Each scene shows the same named points in several views. A view is turned or mirrored, and shifted as a whole, has a little noise and may leave points out.
In the rows, zero is written as 128.

Scene 1
View 1
(51): [155 142 158 184 111 194 177 143 107 220  80 168  92  81 122 182 111 141
 134  69]
(205): [120 125 134 145 151 165 160 180 132 138 128 158 111 118 104 183  98 117
 128 135]
(185): [139 130 142 138 125 106 155 132 105 140 107 147 161 115 130 142 101 103
 141 126]
(34): [ 99 124 130 115 123 126 148 136 113 136 122  93  59 122 148 158 116 183
 115 140]
(211): [136 147 162 159 116 172 164 148  98 212 103 181 104  78 117 169 106  98
 149  90]
(157): [126 131 139 176  77 164 164 129 109 198  71 207 119  79 146 130 108 138
 146  65]
(92): [135 127 137 146 158 149 161 171 128 132 128 149 139 122 103 181  97 102
 130 142]
(217): [ 99 116 121  94 131  65 137 117 111  80 125  73 109 148 160 136 113 170
 114 171]
(214): [144 120 134 130 160 128 168 146 124 111 119  72  99 140 123 189 109 172
 103 152]
(239): [131 117 129 144 134 144 164 145 123 132 107 107  90 125 136 170 110 180
 112 127]
(49): [134 101 105 156 151 149 168 174 156  82 113 137 146 148 118 167  94 159
 106 142]
(168): [ 96 129 131 103 166 132 142 179 127 110 159 117  91 135 107 182 103 115
 123 176]
(48): [152 141 158 171 120 184 174 142 106 204  91 155  92  87 121 181 110 139
 132  83]
(215): [166 141 156 143 169 122 163 153 109 138 128 148 191 119  94 180  91  52
 147 144]
View 2
(92): [158 119 188  87 116 119 145 149 185  81 173 133 146 117 134  80 123 185
 154 106]
(211): [146  91 128  44  88 101 113 128 192  63 138 139 184 112 138 129  97 136
 123 144]
(49): [154 155 206 112 127 101 164 147 172  98 169 110  91 116 149  76 151 210
 170 118]
(51): [143 114 111  18  75  71 111 114 186  59 116 127 164 109 156 113  92 146
 138 165]
(217): [159 184 191 127 131 154 136 152 135 130 189  79  48 115 146 113 166 139
 139  89]
(168): [169 121 208 103 111 134 131 151 147 142 212 141 126  97 138  89 162 180
 151  91]
(34): [154 163 161  78 102 115 109 130 128 148 176 103  83  94 157 126 166 138
 138 128]
(205): [156 120 184  86 111 104 139 142 171 101 175 136 136 106 143  97 142 185
 155 123]
(214): [165 180 184  69 104 120 122 135 136 127 176 100  79 108 156  62 144 171
 161 103]
(157): [125 110 107  69 108  77 134 125 204  40 107 109 149 121 147 167 109 127
 116 179]
(215): [163 112 194  90 124 157 145 158 207  46 177 131 164 142 116  62  83 169
 140  70]
(185): [153 125 171 108 130 148 145 156 192  61 164 112 130 134 125 114 109 140
 122  96]
(48): [145 123 124  26  83  83 108 118 179  72 129 125 156 111 152 110 100 143
 139 154]
View 3
(217): [160 103 107 130 145 102 128 121 139  98 105  57 207  89 140 189 141 231
 111 131]
(211): [118 142 118 134  89 148 132 108 136 132 108 147  45 147 150  99  95 122
 122 134]
(239): [146 139 127  78 120 117 127 147 153 105 115 120 123 130 130 160 157 173
 128 128]
(185): [133 123 120 154 130 153 141 117 120 118 122  86 139 161 144 121 112 163
 132 136]
(157): [100 159 106 135  63 166 113 135 150 156 114 140  50 171 110 103 103 173
 136  94]
(51): [121 158 122  94  68 139 134 131 160 133 107 171  35 154 135  97 124 124
 129 127]
(34): [152 121 110  95 116  96 113 124 153 106  95 106 130  74 136 182 138 202
 104 126]
(168): [156 118 127 110 179 116 115  96 104  90 106  81 123  86 173 206 111 148
 111 158]
(214): [168 119 132  73 151  99 140 137 146  85 112 103 156 107 155 175 166 163
 123 151]
(205): [140 137 131 103 155 140 117 117 116 104 118 103  93 129 156 177 118 138
 125 141]
(92): [143 133 136 114 164 149 131 115 109 101 123  99 107 151 161 156 116 122
 134 150]
(48): [129 149 122  97  81 134 136 130 156 124 110 159  54 143 138 106 125 128
 126 133]
(215): [148 119 139 153 171 167 161 103  95 100 130  87 132 178 177 113 104  96
 138 170]
View 4
(49): [121 167 115 140  88 112 120 123 168 100 122  59 112 119  86 125  93 151
 120  90]
(239): [153 137 132 131  96 139 121 131 148 106  88 117 106  97  73 115  99 175
 106 121]
(214): [158 160 141 128  81 149 140 121 172  73  95 107 100 100  50 131 104 164
 128 113]
(92): [138 154 113 126  68 115 146 113 143 139 139  96  79 124 118 131 105 131
 136  96]
(205): [138 147 117 134  73  98 141 116 136 131 124  96  85 110 105 121 113 144
 114 105]
(48): [183  98 118 138  92 142 130 137  92 172 112 164  62 119 128 128  94 169
 104 121]
(215): [128 167 105  93  56 147 159 103 159 163 162 114  66 129 141 143  98  96
 179  91]
(34): [146 137 144 118  80 120 134 125 151  96  63 132 111  68  57  94 120 171
  95 142]
(51): [192  86 114 146 100 143 125 144  80 184 115 174  61 128 139 128  86 177
  96 120]
(185): [115 144 109  88  78 148 124 121 161 164 117 127 101  99 131 112  91 121
 145 116]
(168): [130 172 132 120  48  87 171  96 154  99 113  88  88  89  71 115 143 126
 125 112]
(211): [164 103 112 123  79 124 141 129  88 200 123 168  58 113 149 117 103 145
 112 122]
(157): [132  87  94 120 118 133  80 160 100 220 105 153 101 108 169  95  64 165
  84 123]
(217): [102 171 142  82  77 140 122 114 209  82  64 106 141  54  48  88 111 140
 127 138]
View 5
(211): [107 133 153  98 164 103 213 144  90  59 115 115 138 179 182 119 166 129
 122 147]
(49): [ 97 117 134 138 110  77 130 119 189 160 101  87 133 173 119 154 134 136
 109 149]
(214): [128 182 136 162 103 111 148 115 197 159 127 125 123 169 137 166 133 107
  89 147]
(215): [110 146 156  81 227  50 176 124 177 125 106 102 129 146 142 117 160 109
 120 134]
(239): [118 163 131 162  92 129 159 119 158 125 122 119 130 180 146 163 140 129
 104 143]
(217): [ 98 186 159 185 127 163  88  70 201 157 121 114 144 164 115 163 135 103
 113  91]
(51): [126 148 132 123 119 121 245 157  72  43 129 133 129 190 196 139 159 144
 111 168]
(34): [105 181 157 176  81 161 135 102 150 127 129 123 141 183 153 164 139  99
  94 126]
(92): [102 134 154 105 153  69 163 129 161 130 105  96 133 163 148 131 147 111
 108 151]
(185): [107 148 148 124 189 113 159 108 154 104 114 107 141 165 136 134 157 134
 136 115]
(157): [107 113 131 134 141 143 206 132  67  31 116 110 150 194 166 136 160 180
 149 133]
(48): [128 153 133 129 125 115 228 151  98  68 123 132 125 184 182 143 159 141
 110 163]
View 6
(211): [124  96 142 147 105 115 112 162 123  97 129 120 135 122 170 151  83 138
 126 106]
(214): [ 82  68  98 162 128 165 117  81 154 115 101 131 217 196 166 124 164 157
 171 195]
(168): [ 47  48 122 139 158 126 121  91 181 121 133 138 165 215 173 133 175 166
 129 162]
(48): [133  91 139 153 102 138 105 153 107  90 106 125 162 122 174 144  91 127
 147 132]
(157): [169 123 141 156 124 137 134 154 116 120  81 124 130 125 123 154  65 122
 135  88]
(185): [105 112  87 165 116 119 146 111 165 131 128 106 169 169 131 146 116 175
 132 123]
(51): [147  98 148 149  98 136 104 161  96  83 100 131 159 110 173 149  78 116
 146 125]
(217): [ 65  81  81 168 156 198 151  71 203 176  96 113 181 228 126 109 152 182
 178 176]
(49): [107  82  99 152 153 113 134  61 154 111  92 144 202 208 134 154 181 153
 124 168]
(92): [ 94  84 107 150 127  94 123 100 151 100 128 128 179 178 158 157 152 159
 115 142]
(205): [ 97  73 129 144 141 116 120 103 151 105 113 140 168 183 161 151 150 149
 122 144]
(239): [108  77 116 154 133 170 119 102 142 119  84 135 191 180 156 130 137 140
 165 172]
(215): [ 73 101  73 160  86  64 128 114 168  94 183  97 186 157 168 161 137 195
 104 126]

In a view up to two points have been moved. Name them for each view, in the order of its rows, or write none.
view 1 -> (205), (49)
view 2 -> (217), (185)
view 3 -> (239)
view 4 -> (157)
view 5 -> (211), (51)
view 6 -> (215)
